Points, in no order, along strands that fork and pass close to each other.
Points whose rows are less than 83.3 apart are linked; no others are. Some points are linked to none.
j_105: [ 25 -16 -14  30 -52 -12  48   8   8   4 -35   1  -8  10 -22 -23 -51  -7
   6  49  58   0  -1  -4 -11  28]
j_576: [ -7  55 -18  23 -25  -3  10 -52   1 -21 -50  24  20 -23 -20 -36   8  19
  29 -23 -25  13  45   7   9  -9]
j_107: [ -1  22 -51 -57  44  -3 -29  39  -2  36  26 -30 -16  28  37  23  43  -1
 -22 -26 -35  -1  -1   6  15 -10]
j_88: [-31   7  29 -19  42 -14  -1 -13  18 -15  13  -3  -2 -24  19  19  39   0
 -18 -34 -36 -62  25   6 -20 -18]
j_23: [ 38 -23  28 -11   8  -3 -34  -3 -30  13   8  35 -19  -5   9  13  22   3
 -15  -4 -26  64 -29  -4   6 -12]
j_900: [ -7 -39  19  11 -17 -26  20  31  -7 -18  23 -19  25   3  -9  12   7 -20
  -2  44  31 -17 -42  37 -14  26]
j_594: [ 41  11 -10  -1 -18 -63  22 -10 -24  -6 -44  42  17  12 -77 -52  25  49
  -3  21 -18 -22  22  50   2  12]
j_586: [ -9 -42  34  16  -1 -18  14  27 -38 -24  22 -24  29   1   0  37  10 -12
 -16  15  33 -13 -51  57 -21   2]
j_334: [-24  40  55   8  39  42  -5  -6  46 -13   6 -33 -19 -37  16   4  40  -1
  21  -2  19 -25  50  22  -6  31]
j_467: [ 19  19  43   7 -37  -9  25  24 -15 -22 -10   5  14 -16   3 -10   9 -12
  12  49  47  23 -14  37 -35  54]
j_51: [ 30  27  27  16 -30  29  12 -30 -16   3 -26  40 -15 -14  30   0 -28  11
   9   7  36  61  -3 -36 -26   9]
j_14: [ 20  19  52   8  12  35 -29  -5  -9  19   6  19 -39  -9   5  -5  11  10
  12  21  12  86   1 -27   3  25]
j_54: [-21  76 -12  12   2  -6  11 -48  -9 -31 -33  34  30 -23 -45 -51  11  36
  37 -23 -20 -17  58   6  12   0]
j_624: [  8 -19 -16  14 -28 -15  27 -23 -45 -23 -24  29   1  -8   8  11 -26   9
   0 -35 -49   4  -6  -6 -22 -63]
j_757: [ 11 -25  15  -8   6  16 -17  18 -47  23  35  28 -35  27  26  11 -40  23
  -7  19  -5  51 -35 -27 -20 -18]
j_423: [  9 -19  14 -37  50  19 -49  52   8  26  55 -25 -21  21  -3 -15   1  10
  12   6  -8  30  25 -50  34  16]
j_947: [-39  24   1  12   1  -7   6 -17  51  -3 -14 -38  44   2   6   6  46 -26
  -3  24  45 -28  11  24  10  45]
j_9: [-19  17  -9 -53  24 -32 -26 -30  13  36  -4 -28 -18 -43  40   5  24 -19
 -28  -5  -8 -69  54 -26   8   0]
j_989: [ 64 -18  -9 -53   2   6 -53  -9 -10  17  12   4  -2   7 -39 -20  35  21
  11 -24 -32  31 -18  10  35 -10]
j_537: [ 38  40  -8  10 -29  29 -22 -30 -14  26 -54  33 -25   8  -8 -31 -18   0
   3   2  18  82  26 -18  14   9]
j_611: [ 40  -1  45  -6  17  19 -33  19 -20  19  21  18 -20  -3  -6 -25   2   4
  15  29  13  74  -4 -19  28  26]
j_916: [ 57   1   5  11 -31   4  18 -18 -24  -5 -44  47 -11 -14   6 -30 -41   9
  12  -2  -1  27  13 -13   4 -12]
j_347: [-20  31 -39  -7  -5   7  35  22 -27  -9   6  -2   5  20  17  -3 -24 -16
   3 -29 -42 -60  -4  28   3 -40]
j_826: [-13  49  23  26  -9  -1 -12 -45  -2 -24 -29  19  15 -31   0   1  44  18
  16 -18 -21  32  15  22 -11   0]
j_485: [  3  26 -23   9  -9  -8  19  25 -66  -9  15   3   4  11  10  14  -2  -6
 -12 -42 -49   4 -31  44 -20 -52]
j_289: [-22  10 -26   0 -13  -8  35  15 -29 -20   2   2  26  21  -5 -13 -32 -20
   4  -6 -30 -77  -7  39   2 -32]
j_21: [ 26 -28 -43 -12   3   7 -39   0  -5  37  -2  20 -23  40  -6   5  -9  17
 -17  -8 -35  48 -11 -19  32 -34]
j_790: [-27  13 -20 -38  33 -27 -19 -10  -2  18   9 -24  12   4  49  29  39 -19
 -36 -20 -21 -61  23  18   3 -22]
j_308: [ -4   8   1 -28  20 -26  -8 -15 -17 -28  13  30   7 -24 -28  -8  29  33
   4 -55 -68 -24   8  -1 -18 -36]
j_776: [ -8  25 -34 -56  19 -43 -31 -36  -8  41  -7 -16   9 -21  27 -11  25  -7
 -29  -1  -7 -89  58  -3  31  -6]
j_521: [-30  -2  -6   5 -30 -22  50  -4  43  -3   3 -23  38   8 -25 -14  11 -39
  -5  38  34 -74   5  15   3  37]
j_924: [-11   5  17  -3  18  -9  -1 -13  21 -21  17   5   4 -25  11  -1   7  -6
   5 -27 -31 -36  16  -3   2 -16]
j_654: [ 10 -15  33  32 -24   3  31 -24 -33 -23 -22   8  22 -32  23  40   7  15
  -3 -18  53  26 -40   5 -26   2]
j_693: [-15  -3 -51 -27  28   9 -15  35  10  32  22 -24 -11  44  33  13 -23  -7
  -8   5 -10  -9  11 -22  27 -14]
j_388: [-34  10 -32 -50  25 -26 -20 -13   9  36  -7 -34 -22 -13  56  35  28 -23
 -39 -13 -19 -49  33 -22  -7 -18]
j_668: [-12  17   8  33 -16 -25   5 -26  11 -22 -17   2  43 -11  -3  -6  34  -7
   2  18   8  -4 -10  37   2  13]
j_892: [-17 -25  -6  38   6   8 -17 -33  25  16  -1 -12  13  16  18  41  23  16
  -9  13  37  54 -30 -29  11   7]
j_618: [ 18  33 -18  29 -24  22 -23 -22  10  16 -38   8  -8   3  -8 -26 -11  -6
  11   9  14  66  24 -12  20  15]
j_492: [-37 -17   3  36 -18  17  31 -17   0  -5 -13 -11  17 -32   1  46   8  21
   0 -20  80   8 -46  -6  11  34]
j_237: [ 12 -27  58  16   7  23   6  -5 -15  -7  11  27 -40 -25  17  30 -18  19
  -4   0  12  39 -31 -34 -53  -7]
j_220: [  2  58  14   8 -28   6 -34 -23 -19 -15 -38  20  19 -16  -8 -16  33   6
  15   6  -7  49  17  42  -3  25]
j_498: [-38   4 -49 -20  25  13   8  28   2  32  19 -43   1  46  57  34 -16 -21
 -14  11  14 -32   0 -23  14 -11]
j_203: [ 16 -20   4  16 -29 -11  26  16  -7 -18   0   7  13  -7  -5 -18 -44 -19
  17  33  16 -23 -13  14   3   6]
j_817: [  0  -7  -6  22 -64  -9  61   7   2 -12 -20   0  14 -15 -20  -4 -35  -8
  12  34  72 -15 -23  -2 -14  40]
j_650: [ 51  -1  -9  -2  -2  11 -12  22   7   4  -5  -2 -13  -4 -45 -64 -33  -7
  24  -1   6   3  29   2  45  27]
j_101: [-31 -19  48  10  25  32  27   0  25 -19  22 -37   8 -24  18  27   9 -16
  15   3  41 -62  -5  11   4  22]
j_274: [-16 -14  58  34   2  -8  37 -35 -31 -43  -7   2   4 -48   1  32  22  17
   5 -39  -7  -5 -12  10 -50 -32]
j_930: [ -2  12  -5  -7   8 -18  -8  19 -57 -15  26   8  13   5  -2  13  13   3
 -14 -40 -52  -8 -25  51 -11 -43]
j_445: [ -5  -8  20   9  10  14   7  23  23 -12  30 -21   8  -8   5 -12 -32 -27
  25  28  26 -24   3 -10  21  24]
j_604: [ 18  14  14   6 -64 -18  56  12 -11 -19 -23  11  13 -12  -4 -10  -9  -7
  10  40  61   6 -10  21 -44  46]
j_830: [-29  63 -16  14 -43 -13 -14 -13  13 -16 -39  -3  26   2 -38 -30  14 -10
  11  26  11   7  35  45 -12  34]
j_233: [-18  -1 -19 -13  29   4 -20  33  -7  11   8   1 -35  15   4  42  24  -1
 -41 -39 -58  40 -38  -4 -43 -35]
j_200: [ 15  -8 -23 -59  32  23 -39  34  28  30  27  -6 -49  11 -31 -23 -23  10
  -4 -27 -25  22  17 -70   1   1]
j_872: [ -8 -11  -6  26 -12  11   7 -28  31  -4   0   9 -17 -14   9  18 -32   1
   7 -12   3  11  -6 -53 -12 -18]
j_450: [-34  -5  29 -13  20  15  17  10   4 -20  34 -25  11  -7  28  19 -10 -30
   5  -7   1 -78  -1  15  -1  -1]
j_582: [-46  -6 -19   3   5  22  25   9   0  -2  21 -24 -13  13  27  55 -24 -12
 -13 -33   0 -31 -30 -25 -29 -33]
j_876: [ 41  12   9  -6  -8 -37 -16 -20 -39 -14 -13  48  37 -13 -29 -37  43  29
  -2  -3 -26  15  -5  43  11  -2]
j_187: [ 43   3 -16   0  -1  23 -19  -9  20  19  -3  12 -39  -7 -37 -42 -31   6
  14 -29 -10  32  32 -48  29   2]
j_16: [ -2 -35  -2  32   4   0 -18 -39   6  13  -2   6  -4   8  21  46  16  14
 -22  -8  10  55 -34 -31 -10 -23]
j_204: [ 68 -15  -5 -29 -19 -49   8  -1 -35   3 -54  23   3  22 -79 -53   2  53
   2   1 -22 -21   1  52  10   8]
j_40: [ -3  38  14  20 -32  41 -13 -29 -11   4 -29  10 -12  -5  17  10 -24   9
  19  14  49  70   1 -22 -22  25]
j_166: [ -9   5  -9 -48  53  -8 -38  31  -3  13  29 -28 -17  14  23  35  63   5
 -34 -39 -47  -1  -5  30  -3 -16]
j_672: [ -2  10  66   8  48  38 -10  15  37 -15  25 -19 -31 -39   7   0  36   4
  23   3   4  -5  29  21  -2  26]
j_263: [ 30 -25  11  -8   1   0 -22  19 -58  12  18  28 -15  21  25  23 -11   2
 -20   4 -17  52 -40   5 -10 -25]
j_84: [ 32 -12 -21 -28  25  24 -34  11  23  29  25  -9 -40  10 -35 -41 -28   8
   7 -28  -6  25  38 -68  30   7]
j_154: [ -4 -11  30  19   6  22 -17 -30  10  30  18  17 -35   4  10  -5 -21  29
   1  22  17  71 -11 -63 -20   4]
j_307: [ 40 -28  -9 -12 -11 -15 -14  39 -27   5   6  16   2  16 -11 -20 -18  -8
  -2  33 -11  18 -18  30  21   4]
j_848: [ 14  30  -8  10  -5  19  -7 -21  43  -1 -13  10 -28 -33 -21 -32 -18  -9
  17 -37 -19  16  43 -48   8   3]
j_563: [-23  20   7  40 -35  19  24 -51  10 -22 -35   2   3 -37  12  35   3  14
  18 -28  27  27 -13 -27 -24  -2]
j_302: [  7 -15  45  -7  54  27 -44  38  17  21  42 -19 -26   6  -4  -6  20  13
  14  17   1  50  21 -41  28  25]
j_931: [ 26  15  63  13 -11  17  13  22 -22 -23  -2   8   4 -25  17  -6 -11  -5
  25  40  51  30 -16  24 -21  46]
j_156: [ -7 -14  16 -31  49  16 -28  58  -2   2  49 -25 -14  14  23  17  11  -5
   8   5 -21  -4  -2  13  22   5]
j_422: [ 10  17  59  24   7  40 -15  -6  -2  -6  -4   2 -32 -27  13  18  19  10
  21  15  17  60  -3   4 -14  23]
j_409: [-14  53 -43   9   1   1  54  22 -41  -1  11  -4  -4  15  10   3  -5  -9
  -6 -54 -56 -29 -17  26 -14 -53]
j_674: [-28 -34   3  13  14  11 -21 -25  16  30  29   7 -30  26  12  12 -26  36
 -17  14   3  51 -27 -63 -26 -16]
j_264: [-31  42 -29  16 -45 -24   9 -11  45   0 -27 -25  24  18 -37 -14  37 -24
  -2  40  26  -4  29  38 -11  42]
j_742: [ -8  -2  -8  -5 -17 -24  29  20   1 -18   5   7  24  13 -27 -35 -28 -22
   4  23 -13 -84  10  39   9   3]
j_791: [ 32 -18  -6   0  -7 -25 -27 -16 -23  -4  -8  30  22  -5  -6  -4  32   6
 -13 -14 -39  26 -14  31  18 -21]
j_174: [ 54 -12   8 -31   3   3 -47 -11  -8  21   7  21 -11  -7 -22 -13  39   9
   1 -12 -27  59 -16  -2  38   1]
j_41: [-21   8  32  17  22 -28  11 -38 -18 -40   4  30  16 -36 -12   0  35  24
   5 -38 -48 -11  12   5 -25 -31]
j_734: [  9  28  56  -6  39  23 -26   6  28 -14  24  -4 -24 -43  -9 -14  37  10
  22 -15 -17   3  25  17   8  32]
j_743: [-24 -36   1  20  11   6 -14 -26  24  15   3  12 -29   5   7  43   0  18
 -29  -9  -6  44 -35 -55 -40 -22]
j_179: [-11 -21   4  12  -9  10   8  -2  -4 -10   9  22 -33 -13   9  26 -42   2
  -2 -17 -21   7 -25 -45 -42 -31]
j_170: [ 13 -29 -21  25 -13  -7 -16 -24   0   7  -6  19   2  11  18  28  -5   0
 -13  -7 -13  37 -21 -15   5 -31]
j_167: [-23 -32  43   9  42  29   8  20  23 -11  30 -45   2  -7  23  32  22 -10
  10  18  35 -34  -4  15   9  18]
j_496: [-15   3 -63  -8  -1  -1  26  46  -4  15  -5 -24   5  58  10  -3 -25 -25
 -10  16 -11 -45 -12  36  20 -13]
j_995: [-18   2  -1  33 -17   6  15 -45  37 -13 -24   9 -10 -32   5  29   2   3
   3 -29  -7  19  -6 -51 -26 -17]
j_159: [-42  64  40   3  27  21  -4 -22  38 -11  -4 -32  18 -25  17  -8  34 -14
  15   4  33 -50  50  25   4  40]
j_925: [ 15  11  11 -60  30   7 -22  20  34  -2  28  -9 -33 -37 -18 -21   0   0
   9 -41 -28 -32  29 -33  -5  13]
j_838: [ 13  10  43 -36  47  18 -27  20  46  -3  26 -13 -40 -43 -15 -15  27   4
  11 -26 -20   3  32 -24  -2  29]
j_132: [-21  -7 -24  12  -5 -26  19 -49  16 -20 -26  18  11 -17   3  11  15   3
  -4 -45 -51 -10  18 -27 -12 -52]
j_754: [-15 -10  46  18  15 -23  17 -24 -46 -42   9  16   9 -34  -4  18  22  16
  -5 -40 -43  -5  -5  18 -43 -46]
j_361: [ -9 -45 -37  23 -18  -2  16  12  11  20  -1 -16   6  46 -11  -7 -57   6
  -1  50  45  -1 -16 -24  14   4]
j_720: [ 46  -7  15 -20 -20  -6  -3 -20 -27  -6 -18  53 -22 -32 -15 -13   2  18
   4 -37 -49  38  -4 -22 -11 -28]
j_860: [ 16  -2   9 -24   3  -7 -13  -8  12 -17   0  27 -17 -35 -22  -9  15  15
   2 -43 -64   8  -1 -21 -13 -18]
j_620: [ 28 -46  -1   2 -34 -15  37  20 -33   2  -3  22  16  24  15   6 -44   8
 -15  38  66  15 -44  -5 -28  13]
j_26: [-41  25 -24 -10  17  14  27  27  -1   5  18 -22 -24  12  34  39  -7 -22
 -15 -37 -28 -34 -18 -10 -33 -32]
j_724: [  7  -2  10  22   5  20 -29 -24   5  38  13  12 -24  20   0 -27 -20  21
   2  27  20  80   9 -58  15   8]
j_645: [ 21 -14 -15  28 -32 -33  28 -26 -20 -20 -46  26  30  -4  -8 -18  -6   4
   2   6 -11  -3   1  25   2 -23]
j_927: [ -1  25 -38 -63  19   8  -5  29  10  20  18 -18 -31  -5  20  -5 -21 -15
  -3 -31 -31 -55  33 -21   9 -11]
j_393: [-20 -31  45   6  55  30 -11  35  26   2  40 -45 -10   8  24  21   8   4
  21  32  31  -2  12 -23  16  20]
j_74: [-29  16 -11   9 -15 -39  41 -20  34   0  -7   0  49  19 -31 -23  24 -23
 -17  35  14 -91  25  23   0  20]
j_477: [-33   9  15 -27  30  25  12  44 -11  -5  44 -34  -4   9  37  18 -19 -32
   9   3  -6 -66  -4  20   2   2]
j_251: [ 21 -26  41  -5   2  14  -9   4 -29   7  17  43 -44  -8  19  14 -27  15
 -11   4 -14  50 -30 -40 -41 -16]
j_282: [ -1   3 -55 -20   5  10  18  48   8  21 -11 -25 -15  49   0 -18 -56 -21
   3  10 -10 -56  22  17  38  -5]
j_948: [  1  -8  24   5  11  -6  -7   6  -2 -27  24   3  10 -15   9   0  -1  -8
  10  -4 -19 -22  -8  22  10  -6]
j_852: [ -3 -26  38  34  -9  -9  23 -24 -31 -31  -1  -6  24 -29  14  37  10   4
  -2 -23  24   0 -36  18 -26 -19]
j_666: [-10  47   2  28 -31  33 -19 -30   9  -5 -29   0  -5 -18   6   2 -13  -7
  23   1  21  55  17 -12  -7  16]
j_91: [ 50 -34   0 -24  -2  -2 -20  54 -37  20  13  15 -11  28 -20 -36 -34   2
   6  45   3  37 -10   7  30  15]
j_461: [-11  32  42  26  11 -14   4 -49 -19 -35 -18  32  10 -45  -9   0  55  32
  11 -31 -39  23  12  12 -30 -15]
j_163: [  3  14 -68 -31  28  12 -14  47  -3  36  18 -19 -17  54  22   8  -1   3
  -9 -10 -27   6  -3   2  32 -18]
j_381: [ 62  37   6  -9 -35  19   6  -6 -26  16 -72  42 -14  13 -10 -47 -27   0
   1   9  25  59  31   5   2  22]
j_833: [ -5 -30  24 -12  55   5 -38  24  10   3  29 -19 -19   6  17  42  56   4
 -22 -14 -33  16  -7  27  -1 -13]
j_72: [-14 -37  25 -19  62  19 -35  37  21  15  24 -14 -44  10   9  42  42  10
 -22  -3 -32  30  -6 -12 -16  -8]
j_224: [-33  -5   4  33 -16  24  28 -35  25 -11  -9 -13   7 -31  10  41  -7  12
  11 -26  52  -5 -28 -35   1  10]
j_287: [ 46 -11   3  20 -33  11  28 -26 -20   4 -34  46  -1   9  27  -8 -53  18
  -3  11  36  36 -10 -31 -17 -11]
j_978: [-21  14 -16 -15  21 -42  -8 -33  27  12  -9 -13  48   3  28  -5  44 -21
 -28  10   9 -74  34  18  23   3]
j_942: [-13  17 -19  31 -20 -13  25 -58  18 -21 -37  16  22 -22  -2  -9   8   5
  16 -30 -31  -7  26 -15   6 -31]
j_207: [  3  69 -26  -2 -22  11 -33 -20   2  -9 -45  -1  14  -3 -61 -63   7   6
  21 -21   0   8  58  34  17  30]
j_286: [ 15  13 -11 -72  31   3 -26  24  17  14  32 -25 -26 -17   6 -21  -8 -10
   5 -28 -14 -46  44 -25  18   8]
j_269: [-28 -47  38  10  49  31 -17  38  -1  10  48 -31 -22  29  22  39   8  31
   6  28  17  21 -14 -22  -6  -4]
j_403: [-29 -26 -18  20 -34 -10  35   1  29  -1  -4 -24  32   2 -17  16   2 -16
  -1  29  68 -15 -33  -5  13  38]
j_406: [-24  71 -14  13 -22   9 -15 -16  18 -19 -31  -5  23  -9 -31 -49   0 -15
  22   1   7  -9  54  29   6  30]
j_202: [-36  -2   3  -8  28 -19  -1 -21   4  -7  11 -19  29   4  33  30  31 -17
 -26 -25 -15 -63   9  19  -5 -26]
j_893: [ 67 -20 -27 -39 -13 -24 -21  -6 -35   8 -37  12  12  33 -64 -37  14  46
   2 -13 -31  -7 -17  54  24 -14]
j_797: [-14 -33 -48   8  -1   5  14  22  25  20   0 -25   6  50   1  -6 -55 -14
   1  35  30 -29   5 -22  28  -2]
j_540: [-31   1  -2   2  15 -31   4 -29  34  -2  -7 -24  56   7  19  11  49 -24
 -24  14  26 -62   7  23  12  15]
j_557: [-16  -6  11  35  11  16  -9 -16  30   1  -3 -27  12  -2  16  32  30   0
   8  16  38  36 -14   0  11  23]
j_796: [ 30 -10  -4  10 -23   6   8  -6  -8 -11  -8  30 -21 -19  -4 -16 -52   4
  19 -14 -26  -3  10 -22   8 -26]
j_926: [ 28  31   2   4  -4  15 -13   4  17  -8   5  -1  -3 -24 -28 -57 -16 -12
  29 -12   3   3  35   2  34  29]
j_736: [ 21 -35  13  13 -37 -17  42   0 -40 -15 -17  15  34  -9  18  25 -16   8
 -18  -1  70  15 -49   3 -28  11]
j_982: [-22  -4  30 -25  50  28  -7  59  -9 -10  53 -32 -25   6  31  23   3 -12
   8   0 -17 -36  -5  26  -2  -1]
j_702: [ 40  -8 -11  27  -3  20   2  11   5  11 -14   3 -30  10 -33 -59 -75  -5
  19   8  19  10  31 -24  35  14]
j_227: [ 46  -4  18 -19  -5 -47   2  -4 -80 -27  -6  55  39  -7 -19 -33  21  30
 -10  -7 -28   1  -8  49 -13 -19]
j_147: [  8  -8 -18  -6 -12  16   2  10   5  -1   6  28 -42  -9  -9  -4 -58   5
   8 -23 -42  -2   0 -41 -15 -32]
j_130: [ -1  10  14  28 -15   9   9  -2  20 -20   1  -9  15 -20   0 -12 -17 -20
  25  21  27  -3  -4   5  10  23]
j_627: [-43  35 -15 -22  21  25  42  24 -17  23  25 -47 -12  15  56  41   1 -36
 -19 -19   2 -67 -11  -4 -22 -12]
j_428: [ 26 -38  -3  12 -36 -17  33  26 -16   0   0   9   5  14  -3  -8 -44  -6
   3  55  47   6 -26   1 -14  17]
j_6: [-25  -5 -59   8 -12   2  25  24 -12   5   2 -26  18  48  18  27 -20 -28
 -16  -1   2 -34 -32  26   7 -30]
j_802: [-11  -8 -32  21  -3  -3   5 -19  53  12 -14 -25  26  15  13   3  -3 -25
  -2  16  33  -8  14 -21  33   9]
j_87: [  3 -28 -35  -4   8  11 -33   0  -9  45  19  18 -30  53   4   0 -30  29
 -15  14 -22  53 -14 -38  15 -30]
j_366: [ 26 -53 -35   9 -35 -45  15  26 -16  16 -18   1   6  51 -12   9   0  -9
 -30  51   8  21 -26  33  -5  -5]
j_329: [-35  35 -22  26 -37 -48  37 -30  38  -7 -21  -1  42  17 -45 -13  46 -10
  -8  35  18 -45  20  35 -13  23]
j_214: [ -8  10 -13 -14   7 -13   6 -11  11 -14   4   6  24  -8   1 -21  -8  -9
   4 -18 -28 -68  28   8  21 -17]
j_70: [ -5 -22  -3  13 -47 -47  42  11  11 -10  15  -8  22   9 -29   0  18 -23
  -5  51  22 -30 -19  36 -18  26]
j_43: [ 58 -13 -22 -41  -6  -7 -33  -5 -15   4  -5  11   8  10 -41 -29  15  29
   9 -26 -37   0  -8  28  35 -19]
j_546: [-30   5  19  25  13  16   1 -10  41  -7  -6 -44  24  -5  13  26  41  -8
  11  18  50   5  -5  19  13  37]
j_444: [  3 -28  42 -10  58  25 -43  25  26  20  29  -7 -40   1  -3  17  39  17
  -5   9 -20  52   5 -31   7   9]
j_288: [ 46 -39 -17 -10 -22 -36 -10  32 -29  16 -10  20   8  32 -13 -12   8 -10
 -24  42 -12  33 -23  41  10   3]
j_906: [-11  33 -25 -31  25 -43 -14 -41   6  23 -14   5  38 -10  13 -23  31  -2
 -25  -1  -2 -93  61   0  30  -3]
j_69: [-25 -43  -1  21  -9  11  13  -3 -21   3  26  -5   3   5  17  40 -38  24
  -4  -2  53   7 -54 -25 -10  -5]
j_186: [-10  59   5   3 -45  -5 -24 -11 -14 -20 -43  12  24  -8 -22 -25  15  -3
  13  28   9  31  26  53 -21  35]
j_544: [-24 -11 -21  32 -37  -5  28 -16  16  -2 -24 -14  31 -10  -7  24   6   3
  -1  12  73  14 -41  -4   7  36]
j_321: [-41  37  39  27 -17  29  22  -8  15 -33 -10 -27  23 -31  -9   6   7 -11
  34  13  51 -29  -7  35 -10  47]
j_415: [-18 -45 -33  19 -15   2  10   3 -13  14  15  -9  15  33  12  24 -44  14
  -5  23  47   5 -45 -20   6  -8]
j_182: [ 30 -15   9  -9 -21 -12   8 -11 -45 -15 -16  50 -17 -20   6   8 -13  11
 -10 -35 -50  31 -11 -19 -31 -46]
j_304: [ 31 -27 -42 -14  -5  -9 -35   3 -22  18 -10  17   1  33  -4  10  14   6
 -19 -11 -43  36 -21  26  33 -32]
j_449: [-49  64  28  13  -6  16   1  -1  30 -26  -3 -26  29 -15 -18 -23  12 -24
  25  26  36 -39  32  39  -7  54]
j_762: [ 15  -4 -14 -53  39  16 -33  49   9  16  44 -26 -22   9   2 -19 -20  -4
  12 -11 -11  -9  28 -31  34   9]
j_728: [ -4 -29 -24  21   8   9 -26 -21  15  42  18   4 -12  46   4 -21 -43  29
  -3  29  12  47   8 -55  22 -15]
j_549: [-14   8 -23 -38  38  17 -23  53   5  16   6   6 -46   9  -7  20  13   8
 -30 -30 -57  31 -37 -25 -42 -13]
j_731: [ 15  12  66  23   6  17  -7   3 -12 -24   1   5  -2 -34  14   0  21   4
  21  19  12  26 -11  37  -9  27]
j_698: [ -5   3 -14  26 -54 -52  47 -13  21  -7 -17   1  22   9 -39 -15  27 -11
  -4  43  15 -29   3  38 -17  20]
j_946: [ -2   1   2 -16   3  -9  11  34  17 -12  25  -8  18   2 -19 -43 -28 -32
  12  25  -1 -68  21  26  25  22]
j_494: [ 21 -24 -19  28 -34 -25  26 -39 -32 -17 -43  29  24  -3   8   6 -13   8
  -6 -18 -21  11  -4   4  -5 -48]
j_883: [ 24  10  -7  19 -34 -53  29 -17 -14 -14 -44  33  28   2 -38 -43  17  17
   0  26 -13  -8  15  46  -3   4]
j_371: [ -7 -38 -54  12 -32 -27  24  26  -8   6 -14 -15  17  48 -11  19 -18 -19
 -21  30   8 -18 -33  34  -1 -16]
j_971: [-29 -32   1   6  25   3 -20   7   9   6  -3   6 -33   8   3  52  14   5
 -44 -23 -33  41 -37 -26 -53 -35]
j_745: [-41 -17 -54 -19   7   4  15   4  10  29   2 -45  27  40  44  38 -12 -31
 -22  10  34 -56  -5 -18  18  -9]
j_493: [ 10  57 -11  13 -11  32 -21 -13  21  -7 -16  -7 -16 -21 -29 -53 -19 -16
  29 -33   4  19  59 -13  20  24]
j_402: [ -1 -20  17  -3  28   2 -24  25  10  -8  31 -14   6   3  15   9   9 -13
   5  13 -11   0  -8  15  23   7]
j_859: [ -7  21 -28 -47  13  -3   0   9   2   8  10  -8   2   0  17 -18 -17 -14
  -1 -23 -28 -83  37   3  20 -16]
j_988: [-28 -29  -5  17  -6  18  14  -2 -17  -1  28   0 -19   5  16  48 -44  13
  -7 -17  16   0 -47 -34 -36 -26]
j_784: [-38 -21 -13   4 -24  -7  43  -5  37   0   0 -33  44   5  -8  10   3 -35
  -6  22  50 -61 -14  -1  14  35]
j_680: [ 54 -10  29 -14   2   8 -25  37 -30  22  14  15  -9   9 -22 -50 -10  -3
  15  42  21  63   1 -11  34  35]
j_739: [-26 -16  -5  32 -15 -15  23 -54  16 -24 -23   3  15 -25   7  40  18   2
  -8 -44 -18   5 -11 -30 -29 -44]
j_677: [ -4  -6  -3 -23  16   8   1  39  15  -3  31 -22   6  10  11 -22 -39 -36
  16  20   5 -52  19  -1  30  13]
j_862: [  3  -9 -12 -60  31  18 -39  37  23  15  10   9 -46  -1 -27   2   2  11
 -17 -29 -51  28 -19 -47 -24  -7]

Follow the links from the first point to the second, and from the first to the third. Name the last point that the two ways share.
j_978; j_838; j_156 -> j_924
j_450; j_947; j_449 -> j_924
j_220; j_43; j_203 -> j_41
j_893; j_736; j_264 -> j_41
j_402; j_693; j_159 -> j_286
j_187; j_728; j_906 -> j_743
j_207; j_586; j_645 -> j_830

A fork is a point with three links. Follow the links from the first point to the second and name the forks in between, in order.
j_604; j_860 -> j_428 > j_41
j_620; j_893 -> j_41
j_947; j_214 -> j_924
j_361; j_563 -> j_988 > j_179 > j_995
j_796; j_74 -> j_179 > j_995
j_826; j_467 -> j_41 > j_428
j_594; j_264 -> j_41 > j_830

A fork is a point with three links, a tip a point with one. Leave the first point through the second and follow the links. Name the first fork or tip that comes.
j_848; j_187 -> j_743
j_485; j_409 -> j_428
j_916; j_287 -> j_381
j_762; j_423 -> j_745
j_321; j_449 -> j_286
j_892; j_557 -> j_924
j_492; j_544 -> j_329
j_776; j_906 -> j_16
